Points on a hilly landscape, in no order, each with its height.
A ball rolls from a point to the lowest of its 3 nearest points, and stops where none of them is lower. Distance is the straight distance between rows; heights are no part of it.
seno: -14  -16  16  10  19  -3  0  8  11  -1  -10  11  -16  14  8  4  0  4  -28  -4  -8  2  -24  3  16  -2  7  height 3.93
dag: 47  2  -1  -13  9  -4  -11  19  -15  -2  -5  11  -28  10  1  -14  -3  0  -19  -9  0  -18  -20  14  24  -11  4  height 3.77
Zevin: 6  22  -16  -6  -25  -10  15  25  18  -32  -5  -20  4  16  9  -22  8  -8  21  -10  4  -4  -5  -25  6  4  -27  height 4.72
Tuvot: -6  -13  13  8  -2  13  4  -16  -11  13  -4  3  14  -16  -3  21  -5  3  3  6  3  -2  29  14  -20  -1  4  height 3.82
gaz: -19  -11  -9  -7  9  17  14  3  15  -9  1  3  22  15  -1  5  17  -15  -12  -9  -26  7  -26  -35  13  15  -1  height 4.68
geko: 14  -28  30  7  11  3  -7  13  14  13  18  16  -13  -5  -18  0  -1  6  -29  -15  -2  2  -22  14  19  6  12  height 3.85
nida: -18  -10  -7  -20  0  -14  -31  -43  -4  33  13  -1  8  -18  0  25  -21  24  3  12  9  7  20  18  -5  6  30  height 3.33
nudi: 20  11  -1  -22  -11  1  -11  -30  13  14  12  -11  -3  -22  4  -3  15  -17  16  -14  -3  14  13  30  9  -29  -16  height 4.52
Sop: 12  -17  -2  -13  10  -8  -13  10  -34  2  -8  9  -21  12  -5  -18  -13  37  -24  13  -6  -16  0  14  -6  -10  -29  height 2.68
Dupep: 11  12  -19  -19  2  -21  -25  -25  -13  22  -4  -3  -10  -20  20  3  -3  -8  -6  13  -8  10  3  25  22  -24  6  height 4.03
Zuvov: 26  0  0  6  5  10  13  35  0  -13  16  -23  12  -5  19  -9  -13  4  14  -18  -3  -7  -8  1  11  -16  -34  height 4.87
tifas: -10  -8  10  -11  13  -9  -10  -19  16  9  -2  17  -10  1  -10  6  21  -26  -19  19  -24  32  -13  -10  0  3  36  height 3.13
Gibik: 19  23  -35  -21  2  2  8  8  0  -19  -15  -9  18  -8  18  1  15  -6  -4  1  -3  -16  6  -9  12  -18  -30  height 4.32
Baliz: 10  -1  -31  -24  -1  -18  -32  -28  -23  24  11  -3  11  -20  15  16  18  10  11  20  -2  -3  -3  26  5  -13  8  height 3.75
Vik: 16  6  -33  -12  -10  -9  1  -5  0  3  -14  -7  17  4  -2  2  7  -5  15  -4  1  5  24  -20  0  -1  -14  height 4.70
lepa: 17  14  -13  -5  4  -5  -2  -15  -21  0  2  -6  -14  -2  8  -5  0  7  8  -4  -4  -8  13  15  1  -23  -11  height 4.16
timul: -21  -13  9  1  1  2  7  -11  14  -9  1  2  15  -6  -22  -3  -1  1  1  4  -33  11  -9  -4  0  -1  -2  height 3.46
zova: 4  -10  8  4  14  15  -8  23  10  -14  -8  16  -5  6  22  -15  2  -13  -37  3  -10  -15  -36  11  21  11  23  height 4.97
bom: 0  -4  -6  13  -17  11  21  4  7  -8  -5  6  16  5  4  11  -6  -4  -4  -2  2  11  12  -24  -13  24  -2  height 3.20
kodo: -10  28  -3  -4  -11  -2  2  15  9  -13  -12  -16  -17  6  4  -14  13  -3  28  -14  8  -5  4  -12  -3  -6  -20  height 5.21
nugu: -10  -26  24  -5  6  -7  -6  -28  -16  1  7  22  -8  -12  -25  -6  -1  15  -13  -18  -22  16  -4  22  15  0  4  height 3.81
viv: -13  -12  4  -3  -3  -7  3  -23  -6  25  -3  9  17  -6  -9  17  2  0  -9  14  -3  12  10  -5  -26  7  15  height 2.94
fon: -27  0  -10  14  0  11  13  3  32  -20  5  6  11  1  22  -5  -4  -4  -2  -14  -24  -11  -44  -20  24  13  -10  height 4.78
silus: 26  -6  8  -4  5  -7  8  1  -17  -8  3  -5  -5  -14  0  -17  -1  7  12  -13  -9  5  -3  8  12  -24  -18  height 5.40
zama: 2  -19  7  -9  11  -21  -19  -13  -11  22  9  19  8  5  -5  18  -8  4  -23  35  -13  9  -12  10  -7  -5  16  height 3.49
Fuv: -4  -16  -9  4  -27  -3  5  -13  3  16  7  3  11  4  -20  9  -17  -6  -1  4  3  21  25  4  -26  21  0  height 2.42
rizu: 16  5  7  -6  3  6  10  8  2  -12  -2  -18  0  -21  1  -25  4  -4  28  -26  -16  -5  9  6  12  -35  -36  height 6.36
gaf: -5  2  41  20  4  13  -1  17  -2  1  -10  -5  3  0  -4  -11  -22  37  16  -14  5  -7  -4  16  0  1  -31  height 4.49
bezi: 25  -15  3  -6  7  -12  -8  -6  -31  16  -7  -1  -27  6  -6  -16  -9  20  -8  -11  2  -1  3  25  2  -7  -5  height 1.15
minov: -36  -8  11  13  -11  -12  20  2  15  -13  -13  -14  21  1  -12  -3  -7  3  5  2  -10  8  -2  -29  5  11  -13  height 3.16
Voro: -3  -4  -28  -8  -20  -14  -8  -25  -14  23  1  -10  -14  -2  2  19  0  9  11  31  6  7  9  1  -27  9  16  height 4.23
Sagup: 8  23  -1  -10  -13  6  9  -17  -17  6  -2  -18  9  -17  -1  -3  4  17  26  -7  -12  4  20  5  -11  -17  -28  height 6.23
bukel: 10  -14  12  -15  7  -11  -30  -30  -13  9  16  -2  -18  -4  -1  18  -28  18  -12  4  14  7  -12  24  7  -2  17  height 3.99
buvof: -6  10  27  19  3  9  -1  8  5  -11  7  -15  8  3  -9  -1  -9  24  18  -8  -7  -2  7  28  -21  -7  -11  height 3.02
seli: 16  5  -20  -23  -4  -20  -20  -24  -9  34  17  11  2  -2  4  28  1  2  -11  28  13  -3  12  8  -3  4  19  height 3.40
Luzil: 6  -6  -10  -10  -11  0  -9  -29  -4  -2  -9  -9  16  -21  -4  -16  4  -5  33  -28  -19  18  30  28  -10  -16  -26  height 5.76
Fug: 11  15  23  6  6  2  -1  12  -8  -14  -4  -16  3  0  13  -18  -6  23  6  -19  -7  -14  1  1  1  -24  -30  height 5.78
Seg: 9  13  -8  0  -12  5  -18  -24  -6  -4  -21  -25  -2  0  -11  -1  -3  0  43  -20  11  18  21  17  -14  1  -9  height 5.90
tola: 12  19  -25  -7  -6  -19  -2  -23  -8  20  9  10  -4  -3  20  11  6  1  2  21  -4  -1  17  -13  -15  -11  16  height 3.68
vere: -20  -19  -13  0  -27  -11  5  -22  25  -1  -14  13  -6  18  -19  -3  -5  -14  11  12  -15  17  16  -11  -12  23  4  height 2.20
Buvo: 20  9  -4  -17  3  -21  -20  -18  -12  19  2  -7  -18  -20  7  -2  -3  13  21  -13  -13  -2  15  19  10  -33  -3  height 3.36
Taso: -3  -20  15  -6  15  3  -25  -1  10  -12  2  24  -6  -8  -3  -15  16  -22  -21  -2  -24  6  -37  0  17  3  12  height 4.63
lof: 20  18  -26  -33  -15  -10  -18  -23  -4  26  7  -13  -22  -8  7  10  18  -3  12  5  17  12  6  5  12  -6  11  height 2.93
tev: 24  8  -10  -16  -1  -24  -27  -3  -28  20  13  0  -22  -2  11  -4  -6  15  6  -6  0  -4  -1  32  14  -21  8  height 2.58
teluf: 8  -4  -5  7  24  15  -22  34  -2  -22  -18  15  -7  14  25  8  2  5  -26  10  4  -20  -25  0  2  7  17  height 6.15
guke: 22  0  -7  -1  16  13  -2  24  -10  -13  2  11  -8  9  28  -25  2  -2  -16  -11  10  -42  -16  2  24  -17  -9  height 5.65
fulur: -3  -15  21  -4  16  -8  -20  7  8  10  2  15  -19  16  -3  -4  -10  -9  -21  3  -3  11  -25  19  4  -9  21  height 4.01
fabo: 0  -25  12  3  22  1  2  12  -1  -6  -6  28  4  7  -5  -12  -7  7  -42  -1  -20  -6  -15  -2  -3  -8  0  height 3.83
Gir: 10  9  -18  -1  12  7  -3  21  -15  -2  -2  -3  14  3  8  -7  14  5  1  -10  0  -15  6  -15  12  -8  -34  height 3.91
gili: 35  10  -15  -9  5  -5  -8  -5  -29  9  0  9  -15  -9  13  12  5  5  -8  9  9  -10  -2  2  11  -2  -4  height 3.25
Tugu: -15  -9  34  10  11  5  15  16  4  12  11  11  -10  2  -11  -6  -8  12  -5  -13  4  -8  -6  4  6  -4  -8  height 4.17
Zute: -14  -17  19  1  10  6  6  -15  -1  10  17  21  3  -5  -18  7  -10  3  -22  -5  -14  19  3  19  -7  1  0  height 3.74
rike: 9  13  11  3  8  6  12  0  -5  -1  1  2  -2  7  -1  2  -3  -4  -9  -12  14  -7  -10  14  3  4  13  height 4.47
nabe: -21  -9  -8  -23  -32  -29  -14  -34  14  25  -3  10  6  2  -12  11  -14  -9  -9  29  -9  14  2  3  -15  7  33  height 2.41
Bisa: -30  -10  16  11  0  8  16  18  15  -6  5  -1  16  -2  1  -22  -2  5  8  -16  -10  0  -7  -15  6  8  -16  height 3.31
ber: -20  17  7  15  11  4  6  34  0  -11  3  -17  9  1  5  -12  -20  -1  3  2  9  -19  -5  -15  11  -4  -5  height 3.96
malo: -13  -11  8  7  -24  5  -2  -4  19  2  -16  0  2  10  -23  -3  -10  -10  11  -2  9  22  25  -10  -22  16  13  height 2.17
Todi: 26  -1  -15  -15  9  -12  -4  -2  -37  14  1  4  -13  -8  4  5  -4  10  -1  19  -7  -16  2  10  -8  -21  2  height 3.27
gele: -3  -36  33  11  5  8  8  3  7  0  4  14  1  -3  -13  -17  -16  2  -14  -16  -18  13  -18  13  14  9  -3  height 3.78
pupi: -11  -11  7  3  8  15  11  5  26  -12  4  11  4  3  -7  -10  5  -14  -11  -9  -21  11  -31  -15  26  6  14  height 4.64
vofer: 11  5  -18  -32  -4  -34  -34  -37  -20  21  11  -6  -9  -26  2  16  -3  21  26  -8  15  2  6  26  -2  -2  18  height 2.67
tus: -13  -25  19  -3  15  5  4  4  2  -6  9  23  2  -11  -4  1  0  -3  -36  -1  -12  -6  -15  12  9  7  0  height 3.71
Lif: 3  4  -25  -8  -25  -23  -3  -9  -30  11  -2  1  0  -21  5  2  5  8  27  9  -10  -2  25  -2  -21  -11  -14  height 4.44
fam: -21  -16  17  -7  4  0  -8  -10  2  3  1  23  1  7  -4  3  -5  -4  -9  9  -7  -1  -6  -7  6  1  15  height 4.09
Teda: -1  -10  -3  24  7  24  17  31  -2  -7  5  11  4  -4  2  -2  -6  2  -21  -2  4  -18  -1  -10  7  10  -3  height 5.69
mal: 24  -2  -3  10  15  3  1  17  1  -9  11  -4  -24  -4  9  -7  8  3  14  -15  -4  -6  7  3  14  -20  -5  height 6.52
sek: -1  -4  10  -2  -10  2  -6  -1  -4  -1  2  -19  8  0  -8  -2  -2  8  29  -8  4  2  12  20  -30  1  -14  height 4.00
Kiz: 8  23  -30  -9  1  -2  9  11  0  -11  -20  -4  -5  14  17  1  7  -15  -9  0  9  -14  9  -18  -10  -2  -7  height 4.59
zupoz: 3  9  -26  -12  -16  -18  -9  -3  -5  -7  -9  -4  -13  3  -8  -9  4  2  37  -12  6  16  30  -7  -13  -9  -10  height 4.10
vepo: -5  7  -12  8  -20  6  21  30  14  -29  -7  -17  7  15  9  -4  -5  -8  20  -1  24  0  7  -28  4  14  -8  height 4.12
zumug: 17  -5  7  -5  -17  0  -21  -33  4  26  11  -11  16  -14  -10  26  -3  1  10  -15  15  15  11  9  -13  13  16  height 2.16
Muve: -12  -6  12  10  5  -5  -17  -14  -19  11  -2  13  -9  -22  -18  -1  -10  13  11  -8  10  11  8  14  -16  -2  6  height 3.44
vufoz: 17  7  -34  -17  -22  -17  7  -1  -8  -4  -8  6  1  19  14  7  7  -22  13  15  0  5  19  -16  -18  -2  2  height 5.70
lefe: 6  6  -7  -18  0  -17  -20  -14  -18  18  6  -4  -6  -15  13  15  0  -9  4  14  6  -5  3  -5  -7  -9  20  height 2.84
Bur: -13  -12  27  15  -3  3  10  -1  1  -7  11  -9  4  -3  -16  -7  0  4  17  -7  -7  14  1  23  -16  3  -4  height 2.33
pigu: -34  -5  2  14  -26  18  17  21  20  -3  5  2  27  10  6  -9  -11  6  0  -1  5  2  -7  -18  10  12  -4  height 3.80
Nupe: 6  22  -29  5  17  4  -2  17  4  -10  -20  7  -8  7  30  3  22  -23  -11  7  -2  -24  -5  -12  7  -2  15  height 3.64
Guf: 6  4  -6  -13  12  -7  -2  -4  -21  16  9  6  -20  0  -20  12  3  12  -3  2  7  -2  5  19  -7  -9  18  height 2.82
faru: 15  2  -20  -3  -31  -9  8  6  -4  -25  1  -21  2  15  7  -7  -6  -14  12  -7  11  -3  26  -33  7  22  -18  height 4.88
rufa: 15  13  -4  -9  8  -17  -19  -18  -11  20  10  -4  -29  4  0  14  0  -7  18  4  11  3  6  5  -9  -7  14  height 2.54
niz: -3  11  -12  8  19  7  -4  19  -7  -5  -27  5  -11  15  18  -1  -2  -6  -12  18  -8  -6  -6  -11  -6  -11  11  height 2.55
Meman: -8  2  4  26  2  21  12  24  19  2  16  9  -4  -6  6  -12  1  6  -7  -12  7  -11  -24  4  11  3  -1  height 4.95
Nuki: -7  2  -1  14  7  7  20  26  -7  -10  -1  -8  20  5  11  3  3  6  -11  -4  -3  -16  1  -11  2  -11  -27  height 3.14
neb: 20  -4  14  10  4  -13  -9  2  -7  15  23  8  -14  0  -2  -1  -5  5  -10  -12  4  -9  2  16  10  12  1  height 4.90
Zadap: -23  -10  8  26  -2  23  32  22  35  -9  16  -11  13  -2  11  -13  -14  -4  10  0  -7  -2  -29  -8  16  3  8  height 4.75
Zefot: 4  -8  1  -8  6  -27  -20  -12  -18  30  0  0  -20  -10  3  10  -8  33  -9  15  4  -7  12  22  -3  -8  8  height 3.12
zug: 1  -5  -23  2  -19  11  8  -9  17  -15  1  -12  15  17  -19  -10  -7  -9  15  7  9  17  34  -17  -29  15  -11  height 5.03
vife: -15  -6  24  6  2  3  8  -6  -3  -15  10  2  35  -7  -11  -10  3  9  5  -10  -26  1  -22  -1  6  8  -32  height 3.42
Ved: 25  7  -24  -2  -20  -5  0  -10  1  3  -8  3  -9  -1  9  -3  14  -14  36  -5  0  11  17  -10  -9  3  -7  height 3.57
Gabot: -22  -9  -4  -8  -10  -26  -1  -12  10  0  -10  10  -4  4  -14  15  -6  -1  11  20  1  13  -6  -13  -12  16  15  height 2.28
beb: -2  -7  20  11  -23  20  8  -5  16  -2  0  -7  12  -1  -16  -2  4  -6  17  -8  1  10  5  10  -22  12  4  height 2.00
ruva: -22  -24  28  19  -6  21  13  9  16  -1  17  -4  15  -3  -16  6  -16  13  -3  -11  -14  2  -4  15  -1  3  -24  height 2.89
Zup: -2  -10  -9  -14  -1  -6  -7  -10  7  13  1  15  6  8  -1  16  9  -19  -10  21  2  18  2  -18  6  19  16  height 2.50
gife: 0  3  9  -3  8  -8  -25  -21  9  19  18  -5  -15  -6  -16  20  -12  -4  -20  -3  22  23  -11  7  -4  15  24  height 3.97
luzaf: -30  -17  23  22  14  4  20  2  -20  -5  -8  0  21  0  -12  -12  -18  19  -15  1  -15  -17  2  -1  4  5  -28  height 3.41
dafuv: 9  2  -1  7  -18  10  -12  -30  -17  -6  -4  -10  2  -3  -2  6  2  12  39  -18  2  12  18  25  -33  4  4  height 5.53
dunu: -13  3  13  -9  -9  2  5  -1  3  17  -4  3  -14  11  -12  6  -3  -3  1  0  1  13  6  3  -2  6  23  height 4.04
sazim: 15  -1  1  -8  -3  -4  -13  -21  -12  16  18  -3  -5  -21  -5  15  5  7  17  -6  21  8  1  22  -3  7  24  height 2.12
diret: 23  2  -11  -4  -9  -7  7  0  1  -2  -2  -11  -16  -12  13  5  21  -26  13  -9  -3  14  12  -16  14  -10  -11  height 4.45
susu: 6  2  -8  11  12  12  8  29  4  -19  -4  3  -10  13  30  -10  -2  -4  2  -2  -2  -19  -13  -10  17  -5  -5  height 5.47
meso: 7  0  9  0  12  10  6  17  -9  3  -1  -9  17  -3  -12  2  7  20  -5  8  11  -19  3  -23  -4  -11  -17  height 2.78
Gize: 15  20  -9  -4  -29  6  2  -17  -9  -9  -5  -26  36  -20  1  0  15  3  22  -2  -15  1  28  4  -6  -2  -32  height 7.22
Kof: -34  7  17  16  -8  13  10  -12  -6  -14  -10  -15  29  -6  -17  -9  -21  6  8  8  -4  9  4  -5  -8  1  -23  height 2.87
res: 0  28  -3  5  2  2  4  5  -11  -13  -1  -25  23  0  4  -14  4  10  20  -11  9  -10  14  -13  -9  -9  -21  height 5.04
vupo: -12  12  18  15  3  12  20  20  4  -10  12  -11  5  -10  -4  -12  -17  9  10  -3  9  -7  -8  0  2  -7  -12  height 3.15
gotor: -13  3  -7  -1  0  -1  2  12  2  3  -5  -8  -15  22  0  6  11  -10  4  10  -2  -9  6  -8  -6  -2  9  height 3.84
dami: 3  1  -19  6  -25  -3  1  -12  4  6  -12  -6  -14  9  -15  5  6  -13  28  -1  6  13  19  -10  -19  16  1  height 3.06
kop: -12  -2  0  -3  15  8  -9  8  22  -6  4  20  -14  -3  2  -3  19  -18  -35  0  -15  2  -36  -16  14  17  21  height 4.58
rofov: -16  13  -22  6  3  8  3  30  13  -26  -7  1  14  25  17  -5  6  2  -12  5  21  -21  -10  -27  13  2  -1  height 5.54
zubi: -19  -4  -15  -6  -1  -2  5  -3  15  -11  -7  18  2  16  4  10  5  -20  -21  12  -8  4  -3  -22  1  9  18  height 2.81
zol: -33  11  1  -7  7  1  10  14  14  -35  0  -5  30  -7  0  -5  6  1  -7  -3  -4  -2  -32  -36  19  3  -4  height 4.77
koge: -10  -14  25  13  1  20  9  12  25  -10  14  -4  2  2  -3  -5  -15  -28  1  -17  6  7  -12  11  3  11  8  height 2.30
mig: -15  4  -2  -2  18  11  -3  10  7  -5  -18  20  4  10  6  6  5  -21  -44  25  -14  -6  -19  6  12  5  26  height 3.18
luzan: -4  -12  -14  -2  -18  -19  8  -19  -2  9  -13  -14  6  16  -4  0  -8  0  7  14  7  15  26  -9  -18  16  0  height 2.83
mez: 30  13  -10  -9  4  0  5  -9  5  -4  6  -1  -25  -2  6  4  17  -14  2  -10  0  -6  -7  12  16  6  16  height 5.39
Dudof: 10  31  -22  -6  -2  -19  -6  -11  4  11  -5  -5  -30  6  23  9  13  -19  19  13  1  5  0  -3  3  0  4  height 3.48
sibor: 16  5  -4  3  2  4  -14  -12  21  -2  -8  2  -15  7  -8  23  1  -21  -20  12  18  1  -17  -9  13  14  29  height 4.62
rim: -21  -12  13  9  -21  16  8  2  40  -16  13  -8  16  -3  -14  -7  9  -19  17  -8  0  27  -9  -11  -11  23  -12  height 2.22
Noze: -5  -12  4  1  -16  8  -12  -35  -4  7  -3  6  14  -19  -1  7  0  9  11  -2  4  3  17  22  -15  4  11  height 2.88
lasuk: -11  -10  5  -7  -4  0  -14  -29  0  16  5  -6  -8  1  -6  4  -2  12  15  -13  6  30  8  0  -18  16  17  height 1.89
Retav: -15  -17  14  -6  3  -11  -10  -29  -8  25  -14  15  13  -10  -20  16  -3  7  -13  6  -7  7  7  27  -3  12  15  height 3.21
Gem: -3  -26  24  -9  7  -10  -15  -15  -20  22  16  11  -1  -6  -15  4  -18  6  -31  -1  -5  6  -3  18  12  -8  20  height 3.87
rela: 7  5  -21  12  -11  4  15  13  26  -10  7  -18  0  13  -4  -10  5  -14  18  -16  23  0  5  -13  1  9  7  height 4.66
sizu: -1  0  18  -6  13  -4  -18  -23  -7  25  8  6  2  -5  -19  22  -1  7  -31  21  4  -6  -2  13  0  21  24  height 3.32
Rukig: 15  3  19  8  6  10  8  -9  -6  0  12  2  -3  -1  -5  1  -1  11  6  -15  -6  -19  8  5  -8  -3  -7  height 3.19
kir: 15  5  17  18  9  23  10  23  0  -7  13  -16  11  -5  9  -11  5  -4  17  -21  4  -11  -6  8  -1  -10  -27  height 5.06
vuga: -1  3  2  2  3  4  -4  -10  -12  20  -2  1  2  -8  -15  16  3  9  16  18  3  -7  21  2  -19  -16  12  height 3.79
kur: -3  5  6  12  21  -2  10  33  3  -9  -5  0  -21  15  7  -15  2  8  -13  9  0  -13  -18  -7  6  1  -5  height 5.07
gomo: 9  24  6  4  3  14  17  9  -7  -10  9  -19  15  -14  -4  -3  1  13  20  -2  6  1  6  -7  -9  -8  -20  height 4.46
baz: -21  0  -2  2  -16  -9  20  18  22  -22  -13  -6  26  12  5  -4  -4  -10  -6  -3  17  4  7  -39  0  12  -12  height 3.50
tatom: 10  9  -2  7  0  4  11  4  -22  6  -1  -11  17  -1  7  20  10  11  -1  0  4  -14  14  6  -5  -6  -18  height 1.19
boz: -14  17  3  -1  11  -10  6  19  1  -11  -11  -1  -13  2  7  -4  2  10  -9  14  7  -21  -1  -11  -4  -16  -14  height 4.85
Pemi: 10  12  -26  -37  -4  -8  -12  -17  2  7  -19  4  -17  -18  11  10  11  -19  -6  20  -11  18  -9  6  10  -6  5  height 4.57
dop: 12  26  -12  2  11  8  -23  10  7  -11  -1  0  -25  4  17  -3  8  -19  -4  11  -4  -17  -13  1  13  -9  12  height 4.98
Fekef: -11  -6  -17  2  8  5  19  19  18  -12  -2  7  3  8  -11  3  6  -14  -3  9  1  -2  7  -9  0  8  11  height 3.37
Buru: 18  7  -28  -11  -8  -7  1  -20  -11  16  8  -7  3  -10  -4  21  14  -6  8  4  -8  -10  26  12  0  -1  3  height 5.45
veg: -12  5  2  2  5  -6  9  6  19  -41  19  -1  21  -9  -2  -16  0  -19  7  -15  -22  2  -31  -37  17  10  -19  height 4.86
bani: -6  6  6  3  22  -2  0  4  10  2  -7  16  -18  9  4  2  6  -14  -18  2  4  -1  -30  0  16  14  35  height 4.42
rudud: 20  9  2  7  0  12  12  22  -15  -11  -1  -13  5  -6  20  -9  15  8  13  -17  -2  -13  1  2  -2  -21  -27  height 4.60
duv: 26  4  -16  0  -15  0  8  -5  5  0  2  11  5  20  -1  8  -6  -9  2  7  12  8  24  -17  -9  20  7  height 4.41
Lutuk: 42  -7  5  -5  -3  -10  -12  -16  -20  9  10  2  -25  -4  3  -2  11  12  -10  -9  4  1  -4  24  23  -11  -7  height 2.40
gapak: -22  16  -6  -2  -10  7  23  29  -1  -24  2  -13  32  -4  8  -9  -6  12  -7  7  15  -8  11  -25  14  5  -16  height 3.95
riri: 18  -27  11  -5  11  14  -7  18  -4  1  3  23  -1  17  -3  0  -5  10  -50  30  -3  -21  -19  8  4  -7  -1  height 4.28
domod: -19  14  -6  8  19  11  3  16  -2  -19  -11  11  0  3  1  1  7  -5  -26  19  -9  -13  -5  -19  1  1  5  height 3.03
Leb: -27  -11  9  -2  -13  -2  3  -32  10  8  -18  8  17  -16  -17  -5  -8  7  10  11  -14  24  15  0  -30  8  -8  height 3.26
Loda: -1  21  -29  -15  -15  -6  1  -13  2  2  -14  -27  11  -3  0  -10  6  1  24  -9  1  11  18  -19  2  -6  -24  height 4.43
Pefi: 1  7  13  1  15  -4  -15  8  4  -8  -2  8  -29  16  9  -3  -5  -4  -30  11  4  -3  -25  10  9  -4  25  height 4.18
Gule: -9  3  5  19  -15  5  15  -21  -9  1  -7  -7  28  -11  -15  3  0  12  24  -3  -1  5  34  -8  -25  8  -5  height 5.93
pamu: -6  -29  15  -6  13  -14  -1  -11  -3  10  7  25  11  -6  -9  -2  8  8  -25  11  -18  -3  -12  7  -11  -1  -2  height 3.63
Palak: 5  11  -35  -17  -2  -16  -22  -20  -25  10  -5  -2  -12  -6  12  7  8  -4  10  23  3  -1  10  9  -13  -19  6  height 3.35
Kom: -30  -4  0  16  1  11  17  35  16  -24  11  -7  20  7  22  -16  -13  -1  -10  -16  1  -5  -27  -25  20  8  5  height 4.48
Nur: -3  0  17  5  10  7  19  31  0  -15  16  -16  13  -7  10  -16  -7  2  20  -12  11  -13  -9  -5  5  -15  -22  height 4.11
Gisi: -5  4  -7  13  -18  10  17  1  0  -8  -2  -15  6  6  -7  0  4  9  34  -12  4  8  8  -3  -13  2  -6  height 4.55
Ziv: 12  -6  8  2  -9  10  0  -7  2  15  2  -9  0  0  -21  17  0  7  21  -16  15  9  11  13  -17  14  14  height 1.63
gov: -10  9  -5  -2  -6  0  6  -1  6  11  -5  -10  -6  6  -10  4  -3  15  16  5  7  0  24  -7  -16  -3  0  height 4.14
Pozog: -25  3  4  10  14  6  5  23  10  5  -3  8  -11  11  0  -13  4  -4  -8  0  -1  -1  -18  -13  5  -2  1  height 4.39
nel: -19  -10  7  9  21  8  8  23  15  2  -1  24  -21  -1  14  2  2  -11  -18  0  3  -14  -29  7  27  5  13  height 4.34
Mibif: -19  -8  31  13  0  17  -4  -25  2  -14  -4  2  15  -9  -10  -9  -6  0  13  -8  -7  19  -5  15  -18  5  -8  height 2.59
fol: 1  -11  28  -7  11  -2  -14  -6  0  21  12  -3  -11  9  -14  11  -14  -4  -22  -5  9  9  -4  25  12  4  15  height 3.92
tigek: -6  22  -8  9  16  -1  3  39  -4  -22  2  -10  19  -10  26  -11  3  6  -9  -1  22  -23  -16  -19  26  -6  -13  height 4.61
Vefu: -16  10  -8  18  7  13  22  25  10  -13  10  -6  -1  -1  28  -15  4  0  -1  -23  21  -17  -22  -11  17  4  -15  height 5.38
veb: -16  4  0  -11  16  -11  3  2  12  -2  -14  16  -2  7  5  9  10  -23  -20  28  -15  5  -9  -7  8  -7  19  height 3.04
Vuziv: -8  7  -9  10  4  -6  -8  -28  -19  11  -3  -14  21  -6  2  2  -5  25  22  13  14  -3  38  14  -26  -8  -13  height 7.84
guz: 10  -3  -2  9  18  -7  4  11  -24  7  -11  19  -4  10  6  -2  -6  -4  -25  26  -11  -3  -4  0  2  -7  5  height 3.17
zofa: 2  29  -5  2  4  -2  0  5  -9  2  -16  -22  0  1  -5  -10  11  -3  26  -12  -6  4  26  3  -17  -9  -20  height 5.49
sula: 31  -5  4  8  12  5  -4  7  3  0  0  22  -17  -9  10  15  2  -15  -17  -3  5  -12  -8  5  7  2  23  height 6.30
nidul: 1  15  -5  5  18  0  7  18  2  -14  -13  2  7  6  16  8  16  -7  -8  3  4  -21  5  -19  1  -22  -8  height 4.25
Buveg: -3  5  -12  9  -3  6  19  25  13  -20  6  -25  -8  15  17  -14  2  -14  25  -12  12  -6  -12  -14  6  22  -18  height 4.76
Sov: -11  10  -1  11  -20  8  9  11  19  -6  -1  -10  -9  14  -12  -11  4  -4  21  1  14  15  18  -27  -9  12  -3  height 4.89
ronos: 1  -3  20  17  5  20  15  6  -6  -11  -5  -3  13  -6  -9  8  -11  -3  -4  5  -3  -5  4  -4  -13  1  -9  height 1.06
tof: 10  2  -20  -2  -18  -21  -4  0  9  1  -8  -4  -15  9  5  5  9  -13  10  3  8  3  6  -10  2  9  18  height 3.39
lise: -6  17  2  7  0  14  17  20  8  -16  5  -4  -4  18  0  -11  1  -1  12  -12  7  -12  -12  -10  5  1  -3  height 4.19
Lezu: 1  -7  24  13  -3  8  -4  -11  -5  12  12  6  -8  4  -8  3  -7  13  -7  -4  16  -1  22  27  -3  -5  7  height 4.35
Lera: 23  -30  18  -3  5  0  -10  3  -3  4  1  22  -14  14  -4  -15  -2  13  -49  1  4  -1  -17  11  11  0  11  height 3.94
riv: 9  1  14  -8  16  -8  -16  4  -20  17  -1  16  -7  6  -6  8  0  4  -30  14  -1  -8  -19  5  3  -14  26  height 3.54
Remet: -1  4  -19  11  6  8  1  23  16  -4  -13  8  -20  7  6  18  1  -20  -23  12  15  -3  -9  -7  -13  -4  22  height 1.69
mir: 6  -5  3  -3  -19  11  14  -2  19  -3  7  4  7  6  -20  14  9  -19  -1  -11  12  15  6  -3  0  26  10  height 2.23
vudo: 10  -20  22  -9  -2  -11  -13  -8  -1  9  -7  18  -12  -5  -18  -6  -10  20  -24  -2  -5  4  -4  16  14  22  11  height 3.86

Where does a ball stop that starts at each point below?
pupi | seno
Luzil | bezi
Buveg | ronos
Ved | Ziv
Zevin | ronos
faru | ronos
rela | ronos
dunu | Ziv
